Points on a hilly landscape, in no order, each with its height.
A ball rolls from a point to whichever of its 2 nearest points has the largest drop for the distance, and stops where none of them is lower. Distance is the straight distance between rows; heights are no part of it.
z_883: [130 137  97 116 140 157 155  99  76 128 121 102 168 121 187 156 130 102
  65 108 119  89 155 174 184 117 127 160  93  87]  (h 15.8)
z_433: [165 104  94 119 161 135 121 109  78 165  97  96 161 131 196 121 119 116
  65 100 146 106 155 139 148 124 124 159  98  77]  (h 16.3)
z_148: [ 80 129 108 128 134 143 147  99  87 143  98 113 168 119 156 126 144  74
 100 117  92 188 116 154 155  86  85 105 116 160]  (h 23.6)
z_318: [109 138 170 141 115  99  82 151 189  99 186 124 121 146  60 102 140 114
 134 122 100 111 128 126 108 196 203 127 150 150]  (h 78.8)
z_829: [ 89 145 128 178 144 150 153 124 142 104 109 139 120 121 173 134 108 122
 123 157 105 137 116 120 106  95  92 130 119 162]  (h 40.8)
z_282: [104 171 119 175 170 106 158 129 154 148  71 139 101 126 184 164 116 143
 207 125 125 127 121 130  99 128  89  98 151 142]  (h 53.4)
z_728: [123 160 188 141 174 104 155 184 216 106 173 131 122  96 138 153 131 161
 193  99 134 109 136 114 143 176 174 162 150 101]  (h 27.7)
z_597: [121 123  70  90 104 150 115  98  84 153 131 152 164 149 120 128 164 123
 125 142 106 163 115 114  98  79  73  79 124 202]  (h 21.4)
z_563: [149  91 134  95 128 130 130 134  82 121 103 109 133 121 143 110 132 113
  62 120 166 161 141 121 183  97 113 144  94  67]  (h 36.5)
z_80: [ 90 166 123 146 102 124 124 114 150 136 151 124 128 170  80 131 137  95
 158 119 108 103 138 167 116 182 165 101 132 137]  (h 18.1)
z_315: [176  96 127  93  96 141 144 149 100 103  97 161 104  91  79 104 107 183
  84 179 170 134 118  90 125  72 101 153 154 106]  (h 27.1)
z_269: [165  51 135  98  91 146 133 128  80 112 109 157 180  98  94 129 190 121
  74 122 145 205 134  65 139  67  57 118 131 156]  (h 51.1)
z_465: [137 145 159 143 132 124 129 148 168 127 145 119 101 122 139 128 103 148
 165 147 148 120 115  99 127 136 137 136 133 130]  (h 25.8)
z_251: [169 112 103  85  89 163  92 108  98 147 146 152 139 126 130 150 152 116
  78 131 112 139 133  95 119  76 116 125 113 158]  (h 63.6)
z_239: [142  81 153 113 103 156 150 114  91  97  99 124 182  75 147 157 186  87
  48 108 122 196 111  90 163  59  75 138 134 128]  (h 45.5)
z_193: [137 150 143 112 108 111 112 145 156 112 169 130  97 142  66 111 131 146
 158 162 115 123 100 101 114 137 176 113 148 152]  (h 58.1)
z_37: [ 97 157 146 123 116  75 128 142 172 130 151 131 124 154  36  85 144 132
 203 132 114 119  91 129 101 219 178  89 157 156]  (h 23.3)
z_623: [ 65 144 127 154 107 121 109 122 138 122 163 136 124 177  99  99 151  94
 136 124  67 149 119 156 102 169 127  91 143 181]  (h 45.3)
z_113: [161  99 127 124 128 160  95 121 123 134 152 112 132 130 159 151 122 121
  76 108 129 104 163 125 145 108 138 159 106 105]  (h 9.6)
z_19: [151  51 154  91  79 137  85 153 131 101 168 139  96 104  81 107 139 151
  70 125 138 164 131  85 143  83 139 137 129 102]  (h 38.0)
z_123: [133 105  92 126 134 145  81 102  99 178 121 125 165 152 155 121 141 112
 119 108 123 162 130 120 102  89  75 100 107 164]  (h 13.7)
z_611: [139 201 118 112 142 139 203 119 137 125  95 118 110 123 162 151 110 155
 174 120 149  40 117 167 141 152 137 152 131  82]  (h 30.6)
z_101: [165 133  96  99 115 131 133  98 104 150  97 168 128 135 123 109 130 161
 143 165 165 131  95  94  83  91  70  98 128 175]  (h 58.2)
z_95: [153 149  71 157 135 159 108  94 125 169 124 121 119 144 168 185 102 112
 147  96  97  46 178 173 109 142 154 134 119 135]  (h 25.0)
z_873: [107 181 122 139 112 109 137 113 148 150 114 122 114 162 104 134 128 112
 195 109 139  81 146 171 105 181 163 114 128 128]  (h 14.5)
z_905: [109  92 173 139 118 137 132 154 145  86 150 130 110 104 108 102 110 156
  88 161 140 159  99  95 139  97 125 149 124 126]  (h 36.6)
z_443: [123  92 143 146 132 119  88 141 139 136 150 114 117 147 118  96 111 142
 130 125 137 159 106  95 109 133 110 114 116 152]  (h 23.9)
z_158: [127 137 143 130 135 115 149 137 127 141 112 127 114 125 113  90 102 150
 171 161 182 144  89 117 121 135 104 110 116 124]  (h 26.4)
z_191: [ 92 116 137 116 123 127 151 138  93 123 132 106 137 143 120  80 124 103
 106 150 142 167 109 161 156 126 105 121 106 111]  (h 19.7)
z_30: [ 83 128 137 163 112 128  95 123 144 137 181 118 163 163 110 136 159  79
 102  85  58 132 166 165 134 185 173 112 139 154]  (h 46.5)
z_836: [178 139 143  78 119 115 165 150 127 124 113 147  84  95  70 114 114 192
 160 193 158 148  80  93 116  96 139 129 161 124]  (h 64.5)
z_431: [193  99 140  90 124 127 116 142 116 143 101 141 102 108 110 112 111 173
 119 154 190 118 116  91 107 108 100 161 134  97]  (h 60.6)
z_305: [147  58 153 123 105 137 159 146 111  73  98 142 117  81  86  99 115 166
  68 169 171 165 120  85 131  68  96 152 136  96]  (h 31.2)
z_401: [101 129 119  81  85 115 134 130  97 120 168 135 132 156  59  84 171 112
 113 147  97 174  91 134 137 131 125  88 123 160]  (h 49.1)
z_852: [ 87 139 154 144 135 144 175 134 141  96 119 141 121  96 138 121 109 133
 121 182 132 137  92 118 129  92 113 138 128 146]  (h 42.2)
z_259: [ 88 187 100 167 151  99 146 111 137 151  80 138  89 157 160 161 117 121
 226 106 109 119 134 159  99 144 120  81 146 135]  (h 51.4)
z_119: [ 73 130 128 151 129 132 110 120 124 136 163 123 134 164 126 114 143 101
 119 128  81 166 125 132 118 126 109  91 129 172]  (h 43.7)
z_36: [181 112 117 100 108 157 119 113 103 127 126 136 121 122 153 154 110 134
  48 127 152  77 150 128 135 104 114 183 115  97]  (h 13.0)
z_766: [126 149 157 103 142 134 205 155 146 107  96 133 120  83 134 124 105 169
 141 174 159 119  89 117 145 102 106 166 148  98]  (h 61.6)
z_126: [ 98 140 140 206 195 115 106 141 172 127 125 108 111 135 205 133 110 128
 163 108 134 117 135 144 126 178 150 128 123 103]  (h 36.0)
z_790: [182  72 105 102 111 148  88 114  84 162 108 153 166 133 127 108 157 129
  89 106 172 163 137  75  98  96  65 120 109 143]  (h 40.7)
z_531: [ 93 132  66 209 181 112  97 103 109 147  94 109 143 152 196 159 100 103
 145  80  88 118 195 206 124 151 170 107 137 108]  (h 55.8)
z_195: [127 140 144 133 179 119 188 134 125 111  97 106 118 108 160  97  96 153
 125 158 178 114 103 140 155 126 108 163 120  77]  (h 63.1)
z_424: [ 70 170 103 195 120 112 108 109 157 133 109 150 110 163 108 174 133 100
 200  99  77  97 164 179  87 187 163  77 164 162]  (h 33.7)
z_389: [117  44 175 127 105 126 132 161 124  80 140 134 107  96  86  91 121 164
  66 148 157 185 107  88 144  76 111 148 120 103]  (h 34.3)
z_734: [123 152  96 143 111 128  88  69 128 167 123 111 159 158 105 152 124  86
 153  81 133  56 184 193 124 199 185 112 116 124]  (h 15.0)
z_533: [104 184 103 155 155 131 183 108 132 124 101 116 124 136 180 151 110 131
 158 119 135  59 139 182 132 147 135 142 119  91]  (h 28.4)
z_106: [110 180 159 164 163 101 136 149 211 128 131 136 131 106 132 163 149 120
 206  91 136  95 161 142 120 221 166 125 152 103]  (h 49.2)
z_887: [173  66 140 103  97 149  81 136 118 119 148 126 124 116 124 126 142 137
  71 113 152 144 148  83 136  85 120 134 113 112]  (h 34.4)
z_799: [172 104 142 102 120 143  85 113  97 133 155  92 166 124 155 152 164  84
  94  73 115 157 160 143 189 133 161 138 112  97]  (h 23.4)
z_972: [124  90 113 169 181 118  89 116 111 134 138  70 163 151 198 124 125 107
  83  71 104 151 166 140 156 152 165 126  92  90]  (h 7.8)
z_863: [105 158 155 167 135 103 106 155 197 105 179 147 100 145  96 119 137 140
 175 140  80 137  96  98  91 172 163 103 153 181]  (h 80.1)
z_906: [102 125 141 106  94 135 134 150 106 106 170 107 135 145  83 111 143  96
  77 132 119 152 126 160 172 133 150 144 119 115]  (h 52.3)
z_845: [138 128 163 119 133 131 178 162 158  92 132 149 105  84  99 117 104 183
 142 196 138 158  79  68 114  91 127 139 151 139]  (h 34.0)
z_797: [140  97 156 149 121 151 130 139 147 107 129 133 118 112 127 121 113 148
  84 158 138 140 105  71 102  75 100 138 127 139]  (h 38.5)
z_491: [137 141  92 143 118 135  93  94 130 176 110 129 115 159 159 146 112 116
 162 116 126 100 149 144  86 127 118 104 126 167]  (h 29.3)
z_204: [127 102 179 120 133  95 158 180 145 105 146 128  96 100  65  90 110 189
 177 184 146 187  71 118 133 150 149 126 155 127]  (h 32.7)
z_565: [ 95 147  82 238 177 133 113 114 144 116 127 127 127 131 193 174 105 112
 147  94  94  93 187 184 129 155 168 125 139 116]  (h 56.9)
z_39: [109 110  89 165 151 110  37 117 136 167 139 119 139 167 139 140 132  89
 152  75  82 143 164 163 101 158 126  96 130 171]  (h 13.9)
z_407: [ 74 157 126 157 151 144 156 119 121  96 142 103 156 149 162 130 123 103
 103 123 125 104 154 202 175 147 159 151 111  97]  (h 56.0)
z_857: [176 150 133  96 102 141 115 141 145 123 145 149  98 122  95 136 118 153
 129 165 127  90 116  95 107  98 149 137 129 141]  (h 60.8)
z_846: [146 191 131 134 179 108 187 144 185 135 111 128 112 104 193 193 128 144
 212  85 134  71 152 144 149 182 144 149 147  82]  (h 45.1)
z_155: [127  61 162 102  95 111  91 165 119  96 192 119 123 137  73  87 160 134
  83 123 109 198  90  96 150 130 116 101 127 149]  (h 76.1)
z_225: [176  75 116  92  97 138 126 134  73 131  98 165 153 112  88 109 147 156
  88 166 177 159 116  71  90  88  65 123 134 136]  (h 56.3)
z_772: [166  88 106 130 167 128  88 107  97 159 121  85 167 147 201 123 125 102
  94  74 131 135 166 131 147 134 146 134  85  99]  (h 12.4)
z_373: [125 117 147 140 125 113  88 138 153 125 164 104 122 150 104  96 121 104
 128 116 133 132 132 129 120 168 141 126 122 139]  (h 20.9)
z_227: [100 113 125 141 118 146 118 122 121 126 148 130 145 133 135 123 134 120
  98 146 105 166 106 102 109  89 102 108 116 172]  (h 41.9)
z_337: [ 86 105 153 133 138 118 120 137 107 134 151  88 170 151 153 106 160  80
  93  86  84 211 122 139 170 133 113 118 112 129]  (h 12.0)
z_502: [199  91 133 116 130 128 144 131 113 132  69 129 116 110 133 123 107 174
  83 134 185  98 125  82 106 106  85 181 134  83]  (h 62.4)
z_461: [126 181 168  91 133  95 156 161 188 106 160 122 117 105  68 129 131 156
 187 145 142 104 117 147 131 173 210 142 169 107]  (h 55.9)
z_831: [ 82 162 137 145 110 131 143 133 141 111 154 119 113 164 103 128 128 101
 134 150 106 124 125 154 127 151 151 120 130 143]  (h 20.7)
z_990: [ 83 115 147 116 109 123 151 135  92 121 151 103 155 138 118  97 158  85
 100 131  95 201 101 148 167 119  98 107 123 136]  (h 16.4)
z_188: [ 81 116 125 214 170 124  83 125 135 125 146 104 147 158 178 130 126  90
 124  76  73 138 164 166 137 172 168 117 116 130]  (h 42.7)
z_202: [108 155  91 108 123 152 176  77  93 139  76 134 136 121 170 151 102 100
  93 140 102  71 119 158 126  84  90 148 112 138]  (h 24.4)
z_647: [148 123 109  71  95 149 176 108  81 112  73 152 136 101 125 131 123 130
  43 165 147  91 121 115 135  67  78 177 138 111]  (h 19.9)
z_14: [ 82 142  64 111 102 139 116  85  96 152 137 144 155 161 134 129 158 102
 134 115  63 166 119 153 115  85  84  69 130 198]  (h 25.2)
z_743: [110 125 171 200 180 115  88 151 187 118 145 120 111 128 176 125 122 140
 164 101 135 131 126 107 110 155 147 133 121 128]  (h 34.1)
z_400: [150 151 114 140 152 141 148 101 126 160  74 128 121 127 170 134 104 138
 139 139 149  85 116 117  95 115  94 142 123 122]  (h 33.8)
z_286: [134 159  73 127 107 130 124  65 101 170 104 127 130 154 139 162 111  99
 172  79 126  35 178 199 125 170 174 121 111 121]  (h 19.1)
z_700: [136 115 106 123 139 146 118  96  77 172  89 109 173 137 178 136 137  99
  95  96 124 163 149 130 132  90  85 119 111 134]  (h 9.4)
z_397: [193 116 120  66  87 167 121 105  70 140 123 143 152  98 153 181 191  74
  79  94 114 143 135 130 184  87 121 145 112 101]  (h 66.6)
z_707: [122 154 146 112 134 135 170 153 146  90 141 128 103 119 122 128 100 156
 133 163 155 106 122 151 147 124 149 160 144  87]  (h 59.3)
z_194: [174 112 117 100  99 148  99 128 116 143 140 152 119 129 124 138 123 142
 108 148 145 108 123  83  99 101 110 133 118 149]  (h 62.1)
z_340: [123 165 117 122 102 102 100  96 147 146 124 120 141 156  74 132 125 103
 182  96 144  55 155 175 118 198 190 111 122 131]  (h 10.1)
z_985: [ 87 149 107 107  92 108 130 120 115 133 162 134 134 179  63  94 163 110
 141 140  76 148 107 144 116 164 139  82 129 187]  (h 47.1)
z_323: [ 87 184 159 160 127 101 152 145 180 127 136 136 122 151  84 127 141 119
 197 132 112 114 120 152 107 204 172 115 152 133]  (h 28.6)
z_582: [170 115 100 133 140 134 107 102 103 170  88 141 134 137 170 134 111 132
 108 128 160 105 128  92  83 106  75 138 121 141]  (h 35.9)
z_771: [119 108  87 187 164 118  46 110 125 175 126  99 151 161 175 147 111  96
 142  58  89 131 181 172 121 159 154 101 122 135]  (h 13.1)
z_629: [126 154 124 162 147 137 129 125 160 159 106 148 105 130 159 153 111 143
 190 137 128 125 115 111  86 123 100 105 140 153]  (h 55.1)
z_986: [122 143 184 142 141 120 164 172 182 100 155 138 101  99 109 120 123 169
 165 169 119 148  78  84 117 132 143 134 141 146]  (h 31.8)
z_724: [173 140 120  65 103 107 131 126 111 144 128 136  86 128  88 108 113 165
 169 155 179 100 108 123 120 130 130 141 139 112]  (h 38.6)
z_530: [138 154 104  85  99 120 176 120  94 122 107 152 100 125  74 107 120 167
 154 200 148 131  67 109 117 100 119  95 124 163]  (h 10.5)
z_713: [114  77 170 131 103 115  81 154 137 111 191 107 123 152  97  95 143 115
  96 105  98 168 110 109 129 139 134 124 112 147]  (h 77.2)
z_230: [ 85 116 114 210 143 137  71 117 146 138 168 117 162 158 141 160 150  71
 116  61  47 131 176 186 137 184 176 117 144 137]  (h 44.6)
z_328: [107 119 144  95  93 123 133 152 104 113 163 141 117 143  61  86 135 123
  99 158 114 179 102 135 155 129 139 124 127 125]  (h 50.9)
z_866: [118 173 164 123 132 117 141 160 177 107 173 127  99 121  87 121 134 151
 165 160 124 117 113 126 117 161 174 137 152 143]  (h 57.0)
z_207: [104 100 133 211 198 114  76 129 153 105 154 100 143 144 177 129 110 117
 119  70 115 116 170 161 140 179 178 145 106 117]  (h 41.2)
z_240: [157 134 149 133 143 138 145 144 145 132 115 130 107 104 142 127 105 175
 146 158 161 117 100  93 106 116 106 149 131 114]  (h 28.3)
z_698: [158 145 124 108 124 141 152 118 109 148  89 139 123 108 133 132 103 153
 118 157 168  92 113 100 106  86  90 145 126 123]  (h 31.3)
z_796: [158  82 160 121 114 136 141 154 148  96 140 148 101  92  83 123 111 190
 116 175 154 160  96  56 108  69 125 130 151 141]  (h 36.8)
z_294: [132 136 118 142 173 131 182 116 118 114  60 110 138 105 186 124  91 138
  96 151 171  96 104 118 128 102  85 167 115  89]  (h 64.3)
z_71: [124 162 138 122 140 132 158 139 137 109 130 100 116 143 142 115 105 140
 136 132 168  81 128 171 152 153 148 163 123  77]  (h 58.3)
z_349: [124 154  72 146 113 116  68  90 130 182 125 138 120 164 134 162 120 105
 186  93  98  84 164 164  85 153 144  93 131 174]  (h 31.7)
z_206: [112 138  79 144 156 136 124  97  78 161  96 107 159 141 202 142 107  98
 107  94  99 125 162 177 143  96 112 132 108 127]  (h 8.9)
z_580: [ 98 192 112 164 143  98 172 124 169 140  97 148  95 126 167 193 131 124
 232 107 104  96 154 153 119 169 135 100 161 123]  (h 49.3)
z_934: [172  87 100  49  67 123 131 138  57 126  91 168 118 100  79 110 160 140
  78 152 162 154 133 113 163  77  96 130 130  98]  (h 28.8)
z_112: [152 122 110 107 126 159 117 116  84 145 139  91 164 128 169 149 152  92
  87  94 128 122 165 159 191 127 153 155 102  80]  (h 19.4)
z_236: [123 192 169  92 156  99 172 169 208 128 150 144 137  85 115 174 157 145
 220  93 124 108 167 124 154 200 177 133 156  99]  (h 53.1)
z_827: [117 156 106  92  97 110 158 124 107 135 132 145 111 163  67  91 131 142
 179 174 133 139  88 132 114 132 124  87 122 172]  (h 15.6)
z_649: [193  94 124  66 104 108 120 161 122 117 119 149  84  83  56 107 118 207
 157 179 171 156 100  77 113  94 141 132 172 116]  (h 66.7)
z_480: [ 77 148 133 150 134 132 136 120 121 116 154  99 166 160 127 128 149  72
  99 107  91 129 164 192 163 175 164 131 125 100]  (h 54.8)
z_455: [159  65 129  90 112 137 152 128  77 112  81 121 157  89 151 113 154 120
  34 118 161 156 143  92 182  82  81 157 114  62]  (h 39.6)
z_705: [ 61 153 133 203 141 119 113 127 151 127 141 126 126 165 135 138 129 103
 149 104  77 120 148 167 103 181 150 110 140 149]  (h 58.9)
z_136: [133 126  76 136 170 153 141  89  75 149  95 103 182 124 221 153 132  90
  77  87 100 116 165 170 174  97 127 140 103  99]  (h 12.3)
z_311: [157 143 118 158 169 138 117 120 168 123 137 104 129 132 187 148  97 134
 155 102 143  63 158 154 134 176 156 158 126  94]  (h 41.3)
z_983: [181  83 136 137 148 147 119 122 116 117 103 113 129 112 171 124  99 164
  67 117 166  96 124  87 127 103 105 172 120  75]  (h 63.8)
z_650: [126 123 120 178 179 135 107 124 152 103 148  96 139 142 198 134 108 125
 115  91 133  99 156 154 140 160 168 158 110  99]  (h 39.7)
z_909: [103 140 184 175 164 106 124 168 206 121 156 124 110 116 143 135 131 149
 202 109 121 140 115 109 107 182 143 127 133 139]  (h 31.9)
z_748: [ 91 152  71 167 107 103  71  88 148 159 125 143 113 168 105 151 130  88
 202  79  95  97 173 180  88 172 160  73 159 169]  (h 34.2)
z_526: [176 107 133  73  77 160 103 117  91 141 153 141 147 105 135 171 169  89
  72 112 108 148 149 112 157  90 131 142 113 138]  (h 65.1)
z_153: [ 92 122 154 131 125 134 119 137 123  99 180  91 153 157 113 120 150  95
  76 101 104 141 146 167 175 162 164 142 111  99]  (h 53.6)
z_247: [163 101 117  67  96 139 150 128  83 105  89 156 111  91  94 112 128 152
  56 175 163 114 122 120 147  74  93 176 149  90]  (h 23.1)
z_670: [ 77 121 135 103 114 140 154 119  87 120 114 106 169 102 135 118 159  61
  82 128 102 179 115 148 190  99 103 122 114 126]  (h 20.0)
z_484: [109 171  86 119 104 155 161  93 111 138 117 155 126 135 141 163 116 108
 122 160  92  93 131 132 105  85 111 124 112 171]  (h 12.1)
z_630: [114 180 156 110 150 129 210 168 171  93 125 125 112  83 136 142 113 163
 169 165 149 103 103 136 156 124 137 160 150  92]  (h 60.4)
z_44: [192 106 110  86 105 125 138 126  85 153  92 167 117 115  90 101 121 165
 121 167 184 121 109  89 107  98  83 137 128 125]  (h 58.6)
z_888: [150  77 161  99 103 109  92 162 133 117 158 115  93 123  69  76 113 163
 132 154 161 173  98 120 137 138 131 130 134 131]  (h 73.4)
z_180: [117  90 149 136 137 136 115 129  98 128 147 100 151 139 149 110 140 101
  86 112 122 182 129 126 155 121 110 129  95 116]  (h 7.5)
z_459: [ 77 156  97 206 143 102 103 126 138 154  99 126  99 167 150 155 114 111
 198  98  97 138 157 173  92 149 121  84 148 150]  (h 53.2)
z_723: [118 126 109 114 126 170 145  99  91 132 110 123 178 112 186 158 134  82
  72 103  98 141 144 137 162  65 109 147 108 133]  (h 66.9)
z_924: [114 128 109  96 101 135 163 120  95 120 110 158 133 129  89  98 133 133
 117 190 142 151  90 102 109  89  85  96 118 176]  (h 4.8)
z_791: [130 111 169 133 139 119  82 155 178 104 172 104 117 146 110 112 111 131
 142 110 149 101 142 127 130 173 175 147 123 109]  (h 23.5)
z_837: [157  78 149  84 101 143 154 141  90  94  90 143 156  71 137 138 179  99
  50 122 138 186 133  96 195  64  83 149 126  87]  (h 42.6)
z_38: [131 112 105 166 149 139  65 105 128 163 133 111 133 154 174 134 109 108
 131  90 114 120 162 143 115 134 140 114 108 137]  (h 9.7)
z_876: [103  91 156 172 132 153 136 127 149 104 141 137 127 121 133 118 121 137
 102 158 118 164  95  75  84  76  86 115 121 182]  (h 40.2)
z_624: [142 111 125 135 128 146  92 114 127 144 142 116 132 139 151 117 116 115
 109 119 133 126 147 118 121 119 120 126 102 133]  (h 5.8)
z_702: [192  54 132  92 105 117 111 157 125 125 112 162  92  98  64  86 121 193
 121 162 198 157 117  70 111  92 105 135 158  98]  (h 69.4)
z_884: [120 106 160 177 160 137 103 143 150  76 181 101 131 136 154 112 113 130
 104  99 133  99 145 141 154 157 179 165 108  93]  (h 41.1)
z_976: [174  48 115 104  83 136 148 126  78  99  97 180 170  94  70 118 162 151
  61 150 172 178 124  53 112  77  49 117 132 153]  (h 54.0)
z_129: [170  59 152  82  99 108  84 156 125 115 135 127  79 102  65  78 114 185
 130 144 191 165 117 113 131 112 128 136 151 101]  (h 71.8)
z_704: [131 134 162 125 147 101 165 160 151 142 130 130 106 109  98 101 109 173
 206 170 159 172  79 114 126 154 121 108 132 126]  (h 29.7)
z_165: [130 171 150 130 145  94 133 166 188 127 158 152 110 123  95 138 138 156
 209 151  99 135  97  82 108 159 155  89 149 174]  (h 80.8)
z_316: [118 146 144 130 115 138 123 137 147 114 148 128 109 131 111 117 118 127
 116 159 135 129 117 123 131 122 139 139 130 136]  (h 23.2)
z_462: [136 180 162  84 152 104 180 167 188 109 151 126 134  93  92 153 143 159
 206 114 156  93 144 148 145 186 194 154 164  69]  (h 54.7)
z_894: [102 184 166 136 158  86 145 172 227 136 136 158 141  83 107 184 175 117
 219  76 122  99 175 126 135 226 192 113 156 117]  (h 51.2)
z_331: [170 172 137  83 117 122 134 151 150 120 150 143  86 116  62 131 120 175
 168 176 124 115 103  77 117 114 170 131 148 156]  (h 59.4)
z_926: [121 115  81 117 124 133  83  97 120 167 141 148 144 168 127 122 155 130
 140 127 104 155 121 110  91 109  77  72 123 196]  (h 17.8)
z_258: [130 145  78 164 147 138 114  95 116 173  85 127 116 153 187 170 103 116
 148 112 105  78 157 157 104 119 120 116 128 136]  (h 27.2)
z_920: [159 136  87  72  91 140 146  90  66 157  92 156 135 130 126 132 128 129
  97 144 144 101 117 128 118  86  81 137 112 130]  (h 19.5)
z_249: [131 118 138 106 118 121 140 145 101 144 126 117 117 135  95  83 109 136
 132 155 171 151 104 131 147 121 105 128 105 113]  (h 23.0)
z_575: [153 177 118  84 118 133 177 113 120 132 108 123  99 129 125 141 112 151
 144 143 148  51 119 162 130 128 138 169 135  86]  (h 33.0)
z_268: [134 154  95 131 130 134 138 101 127 162  97 167 124 131 152 135 117 149
 163 152 137 116 102 113  71  94  77 107 131 174]  (h 56.6)
z_537: [125 157 126 106 111  88 139 137 145 148 145 136 114 162  57  95 134 133
 198 148 127 131  90 135 108 179 147  79 139 168]  (h 19.8)
z_619: [118 174  98 125 131 145 179  86 113 137  93 123 112 140 180 148  94 125
 130 132 125  59 131 164 126 111 109 147 117 121]  (h 26.3)
z_365: [165 132 108  84 114 169 145  89  62 152 103 127 179  91 178 177 168  64
  81  98 100 139 137 145 177  77 107 155 120 111]  (h 68.0)
z_102: [166  92 104 118 127 137 102 116  82 160 106 122 145 127 154 109 131 120
  83 119 159 140 138 102 117 104  77 142 103 111]  (h 38.1)
z_312: [ 80 163 123 204 173 138 126 117 151 109 136 115 131 149 167 157 124 108
 151 107 102  95 166 176 132 173 152 125 133 118]  (h 57.8)
z_390: [133  47 156 113 110 111  97 173 125 104 164 135 107 132  62  72 128 162
 117 157 138 202  91  94 131 120 111 104 130 143]  (h 74.7)
z_671: [144  74 149 106 104 147 127 133 104 117 125 118 164 100 123 125 178 114
  60 117 123 205 120  84 159  75  85 115 121 130]  (h 48.1)
z_898: [107 158 191 154 154 118 166 191 201 104 162 131 102  97 139 142 123 171
 189 136 120 144 101 100 125 159 149 147 139 125]  (h 29.8)
z_656: [ 88 167 180 142 131  80 137 149 184 116 145 133 130 138  33  98 154 121
 190 125 122 111 116 147 116 228 186 118 169 120]  (h 26.0)
z_665: [ 91 121 126 189 172 141 133 114 136 115 117 106 137 127 194 123  98 128
 104 125 119 131 126 114 115  99 107 140 109 133]  (h 39.4)
z_634: [118 142 105  96 122 148 191  96  89 118  60 133 143  98 152 135 101 121
  58 154 130  88 117 134 130  77  75 162 123 132]  (h 22.4)
z_495: [158 134 100  45  72 130 141 112  62 137 105 166 113 124  81 112 143 135
  96 166 153 125 120 126 129  81 107 138 119 119]  (h 23.7)
z_187: [113 122 118 130 123 114  70 112 141 162 150 109 134 172 119 116 130  92
 148 100 117 130 147 143 109 163 131  99 119 160]  (h 17.6)
z_666: [168 167 103 160 194 119 143 130 182 128 118 116 118 114 208 182 115 148
 187  79 141  51 163 150 147 190 156 146 132  79]  (h 43.0)
z_307: [115 143 134 137 139 147 149 128 113 103 126 103 130 140 153 118 109 119
  97 136 149 111 145 164 160 131 131 154 104  89]  (h 57.2)
z_627: [130 135 180 137 156 115 116 171 193  94 175 105 121 109 112 124 118 153
 165 120 149 105 122 128 137 182 184 161 150  98]  (h 25.7)
z_334: [111 121 120 139 146 173 139 104 115 116 101 121 159 103 194 141 104 105
  55 128 111 122 139 131 136  77  90 149 109 127]  (h 66.0)
z_939: [170 118 101  76  99 159 132  97  74 153 102 150 138 112 141 152 132 114
  55 129 135  86 144 115 128  93  93 162 117 118]  (h 16.2)
z_176: [109 104 169 120 105 101  80 166 164  97 194 115 117 146  64  88 140 129
 116 124  93 147 109 110 116 170 165 120 141 156]  (h 78.0)
z_795: [145 136  78 137 118 145 104  89 101 167 130 118 143 147 150 152 117  96
 133  91 112  79 177 182 135 147 155 126 107 132]  (h 22.6)
z_786: [187  88 132  69  79 142  77 147 109 116 160 127 110 114 115 142 149 117
  60 104 139 127 152 110 160 100 150 153 116 109]  (h 31.0)
z_687: [ 82 157  85 220 175 102 114 112 124 137  86 125 110 167 173 171  99 103
 185  92  98 120 172 193 106 155 140 104 145 108]  (h 54.6)
z_818: [107  84 155 168 157 127  85 122 128 124 151  92 144 153 168 110 132  99
  96  77 110 154 141 123 141 142 143 125  90 122]  (h 2.9)
z_923: [156  73 158 102  94 119 102 162 140  76 163 135  88 101  67  97 127 182
  98 164 148 166 102  73 125  81 150 142 147 121]  (h 39.9)
z_994: [101 114  96 156 171 131 106 107  89 171  90 104 188 131 201 137 131  88
 112  85  85 173 148 145 145  83 111 114 113 134]  (h 4.6)
z_238: [167  94 138  75  98 130  81 129 111 124 162 104 143 121 110 128 141  87
  81  97 144 132 163 141 173 137 162 146 116 100]  (h 27.4)
z_210: [ 58 178 144 189 126  90 143 127 171 123 123 152 113 159 100 144 154 107
 201 110  86 121 135 163  89 207 160  88 159 151]  (h 31.1)
z_372: [ 97 113 181 155 128 111 115 165 171  94 184 128 101 145  91  96 122 152
 141 133 112 143 100 110 133 173 162 131 132 142]  (h 78.7)
z_756: [181 119 127  78 116 115 148 138 128 126 118 167 111 104  56 107 131 204
 174 200 159 169  77  74 112 114 117  94 143 170]  (h 62.2)
z_105: [117 114 119 149 158 141 159 105 114 112  72 121 160 103 189 123  98 134
  70 145 142 124 125 112 113  88  79 155 129 120]  (h 65.2)
z_346: [ 95 150 160 188 135 106  99 148 197 106 173 137 117 140  94 141 141 122
 163 119  86 104 128 122  98 205 189 121 152 160]  (h 79.4)
z_517: [164  94 122  69  90 124 122 137  77 132 117 133 129 121 106 106 148 117
  75 148 165 154 135 125 163  99  97 146 109  94]  (h 33.2)
z_35: [110 197 142 162 157 124 169 131 185 138 113 137 123 122 162 184 134 129
 203 108 135  78 151 153 124 189 153 126 148 110]  (h 47.2)
z_691: [ 96 128  89 122 126 147 120  99  90 172 119 132 179 141 161 149 164  81
 125 100  67 184 121 144 130  78  77  89 128 174]  (h 26.9)
z_850: [167 170 117  56  82 116 157 106 108 142 112 130  89 139  96 131 116 151
 160 140 155  63 114 139 117 126 152 145 126 119]  (h 35.6)
z_310: [ 69 132 156 124 115 133 169 144 121  82 143 126 127 108 102  99 111 122
  86 183 121 156  99 132 159  95 124 134 124 138]  (h 43.6)
z_223: [107 138 116 198 194 130 122 114 146 128 106 110 121 135 225 145  98 130
 134 108 128 110 150 139 120 125 133 134 116 111]  (h 37.8)
z_212: [100 152 103 110 106 149 158  94 103 124 111 151 127 126 113 130 132 124
 115 184 101 121 101 113 106  74  99  98 124 194]  (h 9.0)
z_86: [160 146 155  93 148  99 150 178 178 139 154 144 109 104  83 126 123 178
 212 153 125 161  83  78 113 148 143 102 154 161]  (h 81.7)
z_117: [172 129 118 104 116 125 151 138 138 141 108 159 112 110 102 114 125 183
 169 181 163 139  85  69  84 111  89 100 141 169]  (h 60.1)

Where does a ball stop that starts at each point below?
z_502 | z_624
z_71 | z_647
z_790 | z_340

Call two points neighbours if one is among the 2 nearest of the other. Go from one point of each pair to the other, from neighbour to neighbour, staying as low as possible. Name the highest point that can't be avoided.
z_650 and z_340 | z_310
z_650 and z_624 | z_884
z_994 and z_898 | z_204
z_340 and z_647 | z_748
